Points, in no order, along strands that fork, close into loops and pass close to each other.
In the rows, zero is written as 128.
Two points are linked if the straight distance between their rows is under 89.4. Some points are linked to none.
(798): [119  97 151 136 175  96 101 118 154  80 132 129  99 147 111 147 131 121
 125 105 146 178 125  72 159 106 150]
(1035): [100 165 107 136 158 153 148 108 123 179 169 139 112  84 180  84 130 157
 114  97 134  88 140  85 110 121 104]
(926): [ 89 135 132 104 154 132  93  69 124  80 156 112 117 162 111 170 167  78
 136 108 107 116  77  79 107 102 129]
(1648): [191  60 159 134 126  76 200 132 178  61 143 117 149 144  95 111 132 139
 153 132 148 182 112 155 141 120 125]
(205): [131 154 121 124 107 115 159  54 150 129 147 187 155 112 208 105 143 113
 126 153 145 110 149 103  93 183 137]
(894): [143  77 143 114 167  76 131 122 188  64 118 138 102 142 122 111 119 124
 130 104 140 190 138 123 168 110 144]
(1935): [143 146 123 100 105 143  80 133 117 162 113 109 149 133 145 124 150 124
 139 119 103 122  88 174 122 116  94]
(2088): [155 193 117 109 115 131 172  76 117 130 142 186 150 110 206  94 140 113
 120 122 112 127 139 147  68 172 100]
(1007): [127 171 172 149 152  95 111  75 104 182 126 146 125  52 127 115 152 133
 109 127 109  75 169  82  71 158 107]
(1246): [138 123 100 142 103  80 157 116 147 160 138 179 139 132 166 120 119 116
 101 199 161 116 134 130 147 166 158]
(400): [140 122 140 103 116 116 126 134  85 138 154 145 166 175 155 134 121 132
 115 129 153 173  85 144 118 144 103]
(1256): [166  69 167 171 119 129 218 116 148  56 156 130 152 114  83 142 145 150
 182 148 150 178 111 173 131 116 141]
(655): [ 65 138  84 113 141 186  88 118 155  98 110 123  83 157  89 141 179 110
 166  94  95 139 109 151 134 103 127]
(1085): [155  83 148 115 156  69 110 156 160  87 129 142 137 140 116 104 106 138
 135 117 149 189 131 145 169 136 145]
(1470): [ 88 145 143 145 163 174  84 146 108 159 166  77 123 109 135 121 125 118
 108  91 141 135 126  59 135 129  95]
(1864): [139  98 163 143 148 148 156 154 122  79 113 134  94  82  59 139 125 130
 171 154 141 192 145 211 148 151 133]
(564): [133  99 115 163 129  64 180 133 138 100 141 192 136 150 159 107  75 127
  74 172 182 140 155 112 156 144 162]
(1878): [159 123  97 147  91  73 166 146 149 175 132 155 155 118 137 113 129 136
 115 200 151  98 135 170 153 174 153]
(146): [111 124 113 111 144 123  78 149 153 112 110 132 114 159 109 126 151 133
 151 112 122 174 116 148 171 131 131]
(62): [100 109 131 164 109 167  96 154 116 156  55  87 121  89 147 138 113 141
 158 136  76  65 162 171 130 103 128]
(589): [140 152 119 116 121 113 146 128 115 197 112 145 129 107 193 105 117 139
  87 147 120 120 136 166 117 135  91]
(1221): [132 149 110 128 146 132 120 115 128 183 108 135 105  93 158 131 142 116
 102 147  89  74 138 116 110 100 124]
(192): [144 193 125  90 132 153 148  86  96 133 140 164 148 110 207 101 133 117
 111 105 103 120 126 153  77 147  89]
(1693): [102 172 158 144 157  86 114  94 120 196 119 121 105  52 106 125 137 132
 100 124 111  77 164 101  79 138  93]
(223): [189  52 133 142 146 108 140 176  97 136 157 161 165 143 118 107 141 166
 150 151 125 188  96 134 171 154 125]
(374): [143 129  93 149 100 112 134 127 160 177  94 138 122  97 151 129 136 134
 151 181 103  54 150 156 131 125 141]
(1992): [121  97 100 155  88 217 144 128  85 137 135 147  85 130  95 121 165 155
 194 135  88 169  89 183 143 128  94]
(2071): [148 133 150  90  77  92 180  80  85  62 159 166 159 178 172 136 103 124
 104 130 143 127  98 129  98 145 118]
(1972): [127 131 151 112 111 105 112 111 144  44 134 126 128 165  71 192 141  92
 140 114 133  74 111  84  90  85 166]
(770): [134 165 106 135 127 111 122 166 150 134 117 114 122 144  70 159 106 106
 105 140 156  97 158  93 120 115 187]
(1740): [110 132 161 124 141 104 115 104 124  76 150 115 121 162  98 176 139  96
 111 112 143 120 102  57 118  92 151]
(2163): [123 128 104 129 113  95 158  94 140 147 147 182 132 136 177 127 117 108
 100 185 160 111 141 105 128 158 157]
(826): [124 118 126 131  80 179 102 124 106 165 107 102 130 120  98 133 160 147
 200 131  91 138 100 191 104 131  70]
(1481): [135  85 165 119 151  63 141 124 136  68 137 147 141 158 143 104 105 144
 110 110 169 208 133 125 147 127 101]
(188): [119 127 141  99 112  81 143  90 128  74 138 147 116 183 120 152 147 115
 138 106 130 177  76 149 123 110 101]
(52): [130 108 125  95 155 120  69 154 146 145 126 135 117 145 114 100 130 146
 111 113 120 203 151 138 190 162 105]
(1115): [132 127 139 107 127 134  75 157 123 177 122 111 144 146 143 117 142 144
 109 114 123 181 115 151 156 148  78]
(651): [130 130 132 118 125 139  66 162 126 178 100 101 142 128 167 109 133 142
  96 117 111 147 119 144 166 126  98]
(215): [106 142 111 113 126 126 147 112 106 122 148 153 142 158 197 118  98 123
  89 136 160 124 126 116 130 137 145]
(290): [103 132 116  96 120 114 136 123 143  89 122 145  99 181  95 144 152 116
 145  87 110 178  82 166 129 106 115]
(1573): [144  69 168 144 150 113 151 136 188  33 116 116 126  98 111 121 111 122
 184 155 165 154 158 171 159 135 172]
(1219): [129 159 105 117 129 165 104 140 135 136 110  97 130 128  82 166 140 100
 135 134 119  49 144 116  79 100 157]
(171): [119 153 111 130 139 133 132 123 121 186 121 140 122 111 196 106 113 136
  82 149 131 116 140 134 137 124 116]
(706): [178  57 119 156 135 128 136 164  93 142 157 159 164 134 126  99 155 182
 162 158 112 175  85 156 197 153 122]
(124): [184 109 121 129  90 140 146 168  86 183 137 119 162 132 133 129 131 152
 144 149 110 121  87 163 133 134 112]
(1772): [103 111 136 155 115 188  79 127 109 144  61  94 116  87 139 145 126 125
 160 130  68  49 152 173 105  89 120]
(1356): [202 151 114 116  90 133 162 121  86 181 114 153 141  92 145 121 134 137
 146 127  48  92 104 179  84 125  88]
(384): [ 99 148 137 155 157 142 125 142 108 203 124 108  97  70 151 118 115 145
  82 108 105 104 156  87 133 100  86]
(86): [191 112 120 129  57 136 199 100  75  73 193 181 185 123 109 150 134 140
 164 156 103 103  66 144 126 134 165]
(1105): [156  84 142 120 126  89 171 134 130  95 145 158 115 172 103 137 144 131
 149 102 128 203  85 146 132 115 103]
(421): [109 159 139 149 150  85 113 125 140 214  96 108 104  63  97 143 130 131
  93 123  97  79 170 107  93 110 112]
(1779): [110 117 123 141 112  96 167  75 145 138 159 181 137 135 155 137 113 133
 105 170 191 112 156  59 112 164 164]
(1434): [131 104 134 119 128 108 164 124 189  38 106 128  85 156 109 124 140 118
 156  89 132 167 114 165 142  89 140]
(2119): [189 133 109 116  87 125 171 151 101 190 132 132 153 122 145 126 126 136
 131 159 105 103 101 173 121 140 116]
(1824): [ 89 174 129 125 108  78 131  77 170 126 145 141 146 106  96 149 110  82
  85 152 198  97 163  75 102 175 162]
(1391): [143  88 163 152 159  91 137 128 130  74 136 145 128 149 135 134  76 131
  81 123 176 148 151  55 152 100 166]
(749): [143 126 120 129 103 132  90 177 125 139  98 105 152 142 122 115 131 150
 154 139 130 126 119 174 161 143 128]
(1891): [133 139 109 153 133 126 115 167 149 212  79  83 109  98 104 145 120 144
 108 132 105  91 178  98 128 102 146]
(902): [171  47 142 162 138 124 223 122 151  67 160 143 146 121 100 116 150 163
 177 137 132 182 101 162 150 108 137]
(2049): [ 62 191 118 126 120  94 165  79 164 108 167 119 132 123 102 126  94  98
  93 121 193  97 163  71 106 168 152]
(1263): [181  35 137 120 148 126 206 152 148  88 149 161 107 141 107 105 133 145
 146 103 101 204  99 142 153 112 121]
(1147): [109 122 125  88 128 151 129 117 108 155 156 145 121 175 124 144 163 124
 128  97 114 212  87 142 120 134  68]
(1392): [121 124 155 148 141  98 170 123 120  81 148 138 119 159 117 150  81 129
  72 120 187 125 155  49 124 107 159]
(1034): [207 138 123 110  93 151 136 118  77 175 129 141 153 102 148 122 136 134
 153 127  61 100  76 166  86 114  91]
(954): [116 141 116 122 131 167  74 136 129 113 120  97 135 147  80 170 152 105
 161 127 126  71 121 107  92  98 159]
(1624): [173 111 148 119 107 147 127 152  73 207 130 131 152 122 177 123 129 158
 107 128 102 146  98 147 120 127  66]
(1942): [144  86 123  81 150 113  90 173 156 139 123 145 104 139  79  93 123 163
 139 115 115 190 160 159 184 164 113]
(2109): [120 170 130 138 147 123 140 103 138 189 140 125 118  91 130 140 125 111
  94 152 151 101 155  80  87 135 127]
(1630): [116 123 121 134 121 164  59 153 137 149  85  90 131 126 134 125 148 140
 158 127 102  93 124 141 146 108 129]
(1396): [131 127  97 160  96 139 141 128 150 159  90 128 114  96 130 142 135 131
 163 191 109  43 166 145 117 129 156]
(1519): [135  98 134 116 125 138 103 178 129 124 100 116 117 125  81 113 131 170
 180 138 126 171 153 182 166 175 113]
(2059): [117 160 128  77 119 147 147  98  92 126 176 135 177 159 203 103 119 149
 118  84 142 135 101 127  90 144 100]
(1751): [116 144 122  95  90 106 183  64 105  53 155 170 137 167 191 127 110 119
  99 135 143 105 124  99 114 143 138]
(1566): [119 123 149 109 121 102 106  89 131  58 140 141 121 167 133 164 144  96
 127 126 125 100  85  88 127  94 156]
(1896): [150 132 106 151 157 125 118 164 137 196 102 108 113 118 102 133  88 137
  82 152 145 129 172  75 158 134 158]
(331): [117 187 104 132 138 116 114 147 154 172 116  87 120 116  79 147 112  95
  81 135 143  90 158 105 111 114 152]
(892): [125 158 135  91 127 145  79 115 110 157 131 118 148 127 172 124 144 114
 114 114 106 135  89 157 120 120  85]
(1456): [112 130 140 132 166 124  84 151 160  89 118 105  98 145  50 167 149 124
 167  99 140 148 142  85 127 109 164]
(693): [119 121 150 168 102 146 129 156 114  46 119 151 134 118 113 161 112 107
 169 181 152  79 131 163 146 124 185]
(1993): [159  59 162 146 157 102 131 147 185  44 121 118 135 104 116 115 101 131
 182 148 168 136 168 137 165 121 189]
(1786): [ 99 166  99 114 146 149 147 117 124 163 176 137 139 111 208  72 123 163
 105  83 142 101 124 103 130 125 106]
(2183): [129 173 125 134 139 139 157  58 141 134 163 163 140  90 168 115 160 107
 130 123 131 100 158  62  61 163 131]
(1583): [171  76 167 148 111  77 183 137 180  40 136 115 159 134 101 124 130 133
 164 130 162 158 119 172 141 119 143]
(962): [104 190 156 153 136  89 102  92 157 192 120 107 137  60 111 116 119 117
  88 145 172  79 167 100 102 152 120]
(363): [ 81 159 142 117 157 130  80 130 123 116 158  69 120 138  73 159 144  72
 114  98 139 131 102  76 107 120 129]
(1459): [134 112 120  97 112 131 136 100 102 143 157 154 127 176 118 151 161 120
 161 114 111 191  60 143 110 124  88]
(461): [167  49 123 130 132 172 190 155 129  83 149 178 103 139 110  99 137 162
 159  90  92 196  86 163 168 116 131]
(115): [123 147 117 111 144 154  98 114 117 129 142 120 127 140 134 157 135  91
 108 130 117  94 101  87 112 104 159]
(1636): [132 174  95 106 119 157 116 124 151 121 112 109 130 126  75 171 134  83
 132 129 119  41 165 125  57 113 163]
(2073): [ 84 145 136 115 142 158  88 131 111 148 158 108 147 130 196  93 132 147
 102  96 144 147 118 124 144 133  80]
(297): [127 114 136 138 156 112  90 139 126  99 131 131 127 157 121 151 122 118
 118 124 145 142 115  74 155 109 167]
(698): [156 165 136  73 113 149 103  78  92 130 147 139 164 142 155 133 148  93
 140 106  93 151  66 152  74 134  85]
(1796): [124 123 121 148 134 132 101 163 132 202  80 102 114  91 164 124 119 150
  91 113  79 103 155 117 162  95 126]
(1261): [175  74 184 160 113 105 203 137 158  38 147 118 192 111  92 134 125 146
 164 152 168 154 127 176 140 129 155]
(2078): [101 186 107 110 120  94 125  91 174 125 137 127 132 110  84 157 123  56
  83 148 158  85 164  97  89 151 163]
(1581): [ 84 122 117 124 136 147 128 117 164  47 104 140  72 161  90 150 159 115
 174  91 114 147 109 146 134  82 148]
(239): [171  75 159 152 147  95 122 166 171  61 121 133 131 125 104 136  93 133
 155 132 169 121 155  98 156 100 202]
(473): [110 122 128 170  90 156 128 159 100 136  66  83 133  93 134 134 103 132
 146 189 103  79 156 196 152 137 142]
(2143): [ 91 130 116 135 153 180  55 146 148 140 102  83 100 132  73 149 178 130
 170 108 108 127 141 103 134 117 125]
(1265): [ 76 149  95 110 110 196 103 130 133  96  98 136  83 159  79 130 155 115
 174  92 100 154 108 194 117 116 111]
(538): [141 125 105 137 141 127 104 164 121 163 106 123 131 136 164 111 103 133
  85 145 141 130 140 118 175 126 148]
(304): [108 132 133 163 153 116 125 136 131 222  95 120  98  75 159 122 118 155
  78 129 102 112 163  96 143 107 108]
(265): [ 78 135 102 130 158 180  71 128 150 114 112  99  93 148  61 161 186 110
 175 101 108 125 122 109 116 107 133]
(1914): [102 146  97  89 116 144 106 113 141 121 129 136 113 172  95 141 162 111
 158  94 102 170  80 171 120 116 101]
(1491): [120 107 106 144  82 210 130 123  96 158 120 123  97 128  89 129 163 147
 200 134  86 159  97 181 113 127  73]
(301): [137  75 102 147 111 176 173 142 108  97 155 182 105 146 115 102 152 166
 175 111  92 188  76 189 184 119 121]
(200): [157 176 133 131  99 111 152  60 133 124 127 201 167  98 209  93 161 105
 129 139 122 122 142 128  76 192 114]
(610): [ 87 122 124 121 156 126 124 103 164  63 126 126  74 163  81 165 173 104
 149  88 108 146  97  95 127  77 146]
(21): [105 161 106  92 129 145 150 115 116 148 179 136 162 138 207  74 113 163
 106  78 149 121 117 123 113 138 113]
(2158): [201 147 109 113  89 119 182 119 104 189 137 159 145 101 155 122 131 125
 128 164  92 109 103 171  94 151 104]
(1965): [109 109 153 156  89 169  95 149 103 157  72  76 128 105  96 134 140 146
 180 146  98 155 139 201 138 159  82]
(702): [ 83 134 128 124 146 146  99 130 106 125 161 117 154 150 184  95 114 151
 102  97 161 161 121 102 156 143 111]
(1903): [116 145 124 157 144 101 121 151 150 220  84  93 107  82  99 149 125 144
 104 122  86  80 173 110 108  94 127]
(999): [147  91 171 146 146 144 186 138 142  62 123 123 114  83  64 137 123 121
 168 154 151 194 142 205 138 139 147]
(1775): [125 117 120 162 125 170  93 177 117 138  71  83 113 118 115 142 117 143
 156 159 121  79 171 121 142 118 161]
(1964): [146 139 105 118 107 128 101 158 123 138 115 124 146 149 147 126 125 123
 135 146 128 101 103 160 149 123 148]
(440): [ 97 115 134 134 131 145 148 124 177  32  97 139  78 145 101 138 142 110
 180  97 128 154 121 167 131  90 154]
(482): [167 123  92 154  98  80 186 178 130 161 134 146 168 124 111 112 119 161
 118 197 150 104 143 181 162 173 155]
(2027): [ 72 163 150 118 153 130 102 118 108 100 171  69 125 139  95 146 120  77
 106  87 152 124 109  69 104 130 120]
(210): [ 87 132 110 111 146 127 101  79 147  73 133 132  98 172  97 164 174  94
 162 102  99 124  84 105 119  88 140]
(1901): [103 129 140 142 160 173  76 148 114 170 138  93 123 104 166 105 124 140
  88 108 127 142 136  83 172 126  97]
(432): [137 150 105 108 123 142 105 123 123 134 125 137 133 144 162 135 129  97
 118 144 114  88 102 133 128 112 155]
(950): [171 106 113 130 139  88 116 196 121 128 116 141 152 142 132  90  84 149
 103 151 148 144 146 147 183 146 165]
(1998): [121 149 156 104 117  98 122 102 130  55 150 113 126 158  80 184 129  78
  99 112 137  87 113  66  93  94 158]
(1126): [145 122 129 108 107 141  92 150 119 178 118 112 143 148 118 130 162 147
 154 116 109 167  94 166 137 136  81]
(1788): [144  99 136 107 115 102 170 102 111 102 151 160 109 182 110 150 150 126
 150 111 119 191  63 140 118 111  93]
(1691): [115 153 104 106 119 118 180  94 118 144 164 165 149 146 204  97 106 140
 103 136 161 126 137 133 107 158 127]
(1920): [114 106 156 155  99 158  85 157 102 134  56  72 130  98  98 137 117 139
 168 170 103 149 147 200 162 167 109]
(2008): [160 110 131 122 119 106 139 165  84 146 145 148 165 164 151 120 104 134
 100 141 155 163 102 144 134 150 119]
(1724): [142 116  91 162 117 127 129 172 148 177  80 107 112 115 132 126 112 154
 133 171 120  89 174 122 159 125 166]
(2190): [ 95 120 149 127 127  93 144  85 118  43 164 135 137 177 175 108 113 162
 103 103 176 126 112  79 142 109 117]
(1980): [142 110 106 152 109 133 112 187 132 155  70  91 132 116 146 105 101 164
 137 156 111 100 167 159 179 138 156]
(1732): [ 92 160 136 133 120 100 193 102 132  85 170 126 125 153 103 141  80 132
  83 104 188 104 155  48 109 126 146]
(332): [112 125 123 137 114 187  62 112 118 133  76  97 131 101 139 132 141 126
 171 120  75  55 127 177 106  93 109]
(688): [106 139 140 125 141 161  73 143 114 172 127 101 135 109 182  99 127 145
  84 101 121 145 129 118 166 126  84]
(218): [ 88 159 124 141 159 161 131 124 107 187 151 128  97  76 178  97 125 155
  95 101 118  92 150  88 120 114  87]
(129): [115 105 129 124 174 131 105 147 174  80 114 126  74 135  75 151 148 135
 171  94 130 161 149  96 148 104 164]
(656): [137  83 167 138 148 127 174 133 174  41 112 114 109  89  94 128 107 112
 175 156 158 180 155 198 152 143 163]
(1427): [195 139 135  98 103 158 131 113  73 176 140 145 155 125 168 127 134 122
 134 131  86 128  73 150  91 126  87]
(1188): [151 112 100 161 135 129 118 174 149 197  77  91 109 108 119 126 100 160
 112 149 111 106 182  96 165 119 161]
(597): [130 136 126 125  88 171  83 114 105 135  83 100 144  97 137 122 129 129
 175 120  77  66 119 205  97 107  95]
(474): [109 156 108 118 129 124 164  73 144 154 159 170 140 120 207  96 123 143
 117 144 157 109 147  99 107 159 131]
(405): [155 150 130  83  80 115 194  86  85  95 163 173 163 168 180 129  99 113
 107 135 131 130 108 133  88 165 121]
(444): [124 134 116 124 122 161  77 137 127 160  86 104 129 109 154 127 143 127
 138 120  81  67 118 149 127  87 117]
(968): [116 206 130 128 159 122 128  83 136 140 147 119 110  67 111 120 146  67
  99 108 118  78 168 105  53 154 103]
(87): [113 168 112 122 137 134 178  71 146 145 187 141 137 103 156 104 139 124
 131  96 140  91 147  49  71 153 137]
(992): [110 143 152 129 128 115  94 140 151  59 122 107 128 158  50 185 138 103
 158 107 151  93 132  99  94  95 175]
(1627): [174 139 135  89 110 158 106  96  86 160 150 138 156 135 151 136 151 112
 151 118  95 150  57 151  87 125  82]
(1628): [130 141 111 128 133 134 102 130 124 174  87 124 111  89 154 130 136 130
 115 118  57  60 135 143 120  82 120]
(8): [ 98 195 118 150 149  99 116 121 168 185 114  90 115  85  96 124 107 100
  78 147 164  99 169 105 120 138 132]
(1563): [120 108 148 162  96 151 101 172  95 132  59  71 142  98 120 128 102 142
 153 176 104 120 155 192 173 159 136]
(314): [115  98 135 116 180 113 125 126 180  75 123 127  68 143  90 143 142 118
 131  83 124 182 131  84 157  93 154]
(1018): [128 175 133  91 138 159 109 102  91 147 136 141 144 103 201 104 130 117
  97 106 102 114 110 153  96 123  87]
(364): [ 79 171 134 120 149 155 131 128 104 133 181  79 129 123 122 127 103  96
 106  86 155 102 126  65  90 128 119]
(77): [ 70 183 131 119 119 104 167  95 129  77 166 106 123 140 102 144  89  92
  80 105 172  90 144  62  97 136 145]
(541): [ 95 203 120 118 146 129 152  85 144 130 171 109 122  91 117 117 119  72
 105 106 146  84 162  86  62 155 124]
(1140): [135 181 130 137 159 139 141  70 121 142 149 153 120  75 143 122 163  94
 115 113 107  88 161  81  50 151 110]
(1671): [ 90 132 120 127 150 143 119 120 104 115 159 129 142 157 185 109 102 143
  95 110 164 135 122  83 146 127 141]
(1594): [127 143 120 151 163 149 118 154 113 175 125 105 117 120 124 130  96 132
  76 134 153 135 156  65 148 124 141]
(594): [ 81 156 100  82 129 166 106 122 141 127 131 128  99 170 103 129 169 104
 113  73  92 185  88 158 143 119  90]
(1047): [137 153 123 144 131 104 128 116 157 207 114 120 119  99 113 146 132 118
 102 166 144  91 161  92 101 129 140]
(1463): [145  81 131  96 140 131 117 186 143 131 117 142 101 124  70 102 125 180
 169 122 119 180 164 179 171 172 112]
(1579): [126  86 158 132 161  75 113 123 132  65 138 147 140 153 160 104  89 140
  97 117 169 184 137 103 166 125 134]
(838): [154 127 125 148 139 108 121 181 138 113 123 134 120 147  84 159  97 121
 115 139 160 114 157  81 141 110 199]
(1816): [ 87 167 135 133 154 168 122 147 109 157 172  76 124 106 131 114 103 114
 103  85 157 112 133  63 106 127 100]
(1365): [116 158 144 147 144 120 141  78 142 189 154 149 137  82 156 111 134 148
 116 145 168  93 158  67  88 151 125]
(55): [165  98 122 146 115  51 191 169 124 104 153 179 162 148 135 108  82 123
  79 166 168 143 136 151 158 146 165]
(452): [ 94 144 101 116 103 179  95 132 136 126  93 118 100 150  85 128 162 132
 182 113 105 155 116 198 119 131  91]
(854): [113 128 115 177  85 152 150 139 110 140  74 101 130  84 129 145 105 119
 143 216 107  61 166 199 150 143 151]
(1335): [106 126 133 113 109  99 175  88 113  53 166 157 139 177 185 111  97 157
  88 116 174 103 128  83 131 121 135]
(1828): [185 101 132 124 105 145 123 163  85 200 131 120 156 135 155 126 136 150
 129 137 106 142  82 149 134 133  90]
(327): [ 75 126 138 128 147 128 124  98 103  80 178 118 136 166 167 119 120 144
 113  92 163 130 106  59 138 125 130]
(1193): [127 155 144  75 119 147 123  82  85 124 163 133 166 157 177 128 131 112
 125 106 125 156  77 140  86 143  87]
(855): [115 111 120 160 101 146 109 176 131 170  57  84 130  97 158 123 105 158
 146 135  84  84 167 168 155 115 138]
(1308): [162 104 150 147 144  99 120 174 156  80 122 136 126 142  87 155  96 132
 136 126 165 115 155  85 142 101 204]
(869): [ 99 142 139 135 129 158  80 136 131  71 112 103 129 151  48 190 145  95
 172 131 145  77 138 117  75 109 167]
(1817): [140 157 109 121 142 137 138 103 130 167 134 145 118 108 148 147 136  91
 102 154 116  87 139  94  92 118 146]
(125): [156 135 140 113 109 120 145 154  86 213 107 132 135 107 183 117 115 153
  90 128  97 129 116 169 114 123  75]
(2076): [114 101 149 161  77 184 108 131  92 168  93  85 126 100  91 145 145 151
 190 145  84 150 122 197 119 143  68]
(1091): [ 98 179 118 127 144 143 171  91 136 152 183 122 124 105 138 119 120 115
 118 106 148  92 151  65  70 146 126]
(1699): [124 187  92 104 118 121 120 117 169 132 120 121 130 122  71 167 133  72
 109 144 132  60 165 113  75 131 166]
(1471): [128 119 124 130 151 121  75 153 122 124 123 125 133 154 144 123 122 125
 107 130 144 153 121 106 173 125 156]
(1331): [116 120 109 179  88 153 148 124 122 138  80 119 120  78 125 157 123 109
 153 225 109  46 173 169 131 144 151]
(1890): [157 169 114  93  86 130 201  70 103 111 159 177 165 150 198 112 121 116
 120 123 122 136 124 132  68 180 112]
(2103): [111 123 137 111 151 132  63 141 133 152 130 121 133 145 138 101 134 139
  98 111 134 205 135 128 182 157  97]
(1681): [185  73 118 154 112 145 138 170  78 169 145 130 170 136 133 111 145 179
 156 162 112 136  86 154 172 145 121]
(1795): [ 89 137 130 112 156 147  84  93 107 106 159 108 127 149 130 159 152  85
 125 114 118 119  91  76 114 110 132]
(2135): [144 128  95 158 122 113 129 143 158 197 104 126 111 114 134 137 130 134
 122 180 125  80 156 110 135 121 157]
(1902): [133  85 152 152 164  92 125 132 125  75 135 154 141 151 156 108  74 140
  85 123 176 162 151  78 167 115 152]
(1181): [109 125 117 131 136 164  45 150 149 151  89  89 114 125 118 130 169 145
 154 114  98 121 133 125 162 112 120]
(1852): [135  81 137 104 175 112 141 121 200  60 113 125  67 142 113 122 129 119
 130  84 126 177 139 107 161  87 152]
(918): [141 157 156 147 141 108 116  74 127 181 124 160 126  65 155 121 157 126
 112 153 123  79 161  79  81 151 119]
(319): [136  86 158 113 143  72 152 123 126  85 144 151 131 172 128 120 123 139
 114 105 152 217 112 136 132 134  91]
(910): [127 116 131 138 105 133  90 180 134 185  68  94 142 104 163 114 116 161
 121 106  73 108 144 165 162 110 116]
(503): [161 112  94 141 135 104 117 181 124 173  98 124 133 131 151  89  85 150
  84 161 134 143 162 138 186 150 148]
(2129): [ 97 152 136 122 163 119  73 146 148 102 133  85 116 147  46 168 151 105
 138  94 137 141 121  83 118 112 158]
(499): [104 125 140 102 128  93 109  76 135  62 138 145 122 175 137 152 150 101
 133 116 126 140  77 122 137 104 133]
(1325): [142 130 135 127  80 175  93 112  93 153 103  97 148 103 114 128 139 141
 192 122  83  98 104 206  84 115  75]
(1887): [153 105 147  99 119 112 185 132 172  49 112 122  86 171 106 119 139 120
 119  71 123 182  94 160 131  83 111]
(1458): [107 143 109 152 157 149 134 128 121 192 131 127 110 104 172 112 109 142
  79 140 152 121 157  84 140 121 125]
(58): [163  93 129 123 150  81  95 181 130 107 122 145 150 140 124  96  94 145
 118 134 150 165 138 144 187 146 159]
(1974): [149 107 131 132 116 125  98 189 114 121  96 103 149 125 102 108 120 171
 170 150 137 144 146 179 174 165 127]
(850): [136  93 153 138 141 146 132 167 109 105 106 126 103  95  61 127 127 157
 177 160 136 188 156 203 159 177 117]
(668): [189  34 144 129 147  94 213 139 159  81 151 145 131 135 104 105 136 146
 148 124 124 203 101 139 147 113 118]
(1641): [173  81 144 131 137  88 133 174  89 127 148 152 164 163 121 118 117 147
 125 140 148 181  97 140 146 148 127]
(1987): [ 83 142 122  87 137 143 119 119 123 131 143 137 107 176 121 130 156 113
 109  85 114 212  99 147 140 136  79]
(1197): [136  88 104 152 107 192 158 143  98 123 142 160  97 143  93 120 159 164
 192 126  94 182  87 174 156 131 108]
(60): [176 111 105 146 112  68 190 187 119 134 150 168 169 143 118 113  99 138
 100 179 159 133 131 167 158 157 165]
(244): [ 91 173 152 110 120 103 145  96 117  64 162 103 124 147  95 164 101  81
  77 111 158  93 130  63  96 119 150]
(1954): [111 101 116 157 119  77 182 100 140 113 151 195 131 151 161 121  87 140
  89 169 189 128 159  77 140 147 165]

A fork is a point with three links, a tip a point with one. Leave the first point through the second and follow the links. Name the first fork or tip that comes.
(1699), (2078) -> (77)
(77), (1732) -> (1788)
(363), (2129) -> (314)
(1581), (610) -> (1519)
(364), (1816) -> (688)
(239), (1308) -> (962)
(452), (1265) -> (444)
(2109), (1365) -> (1188)

A piece is two or more points that can be reached from each other along the links. Count, over all rows, the pieces, the separate loops (a circle has one, a figure eight two, a Y none), the forks (points with three links) and the tips (points with one).
pieces -> 5
loops -> 13
forks -> 20
tips -> 4
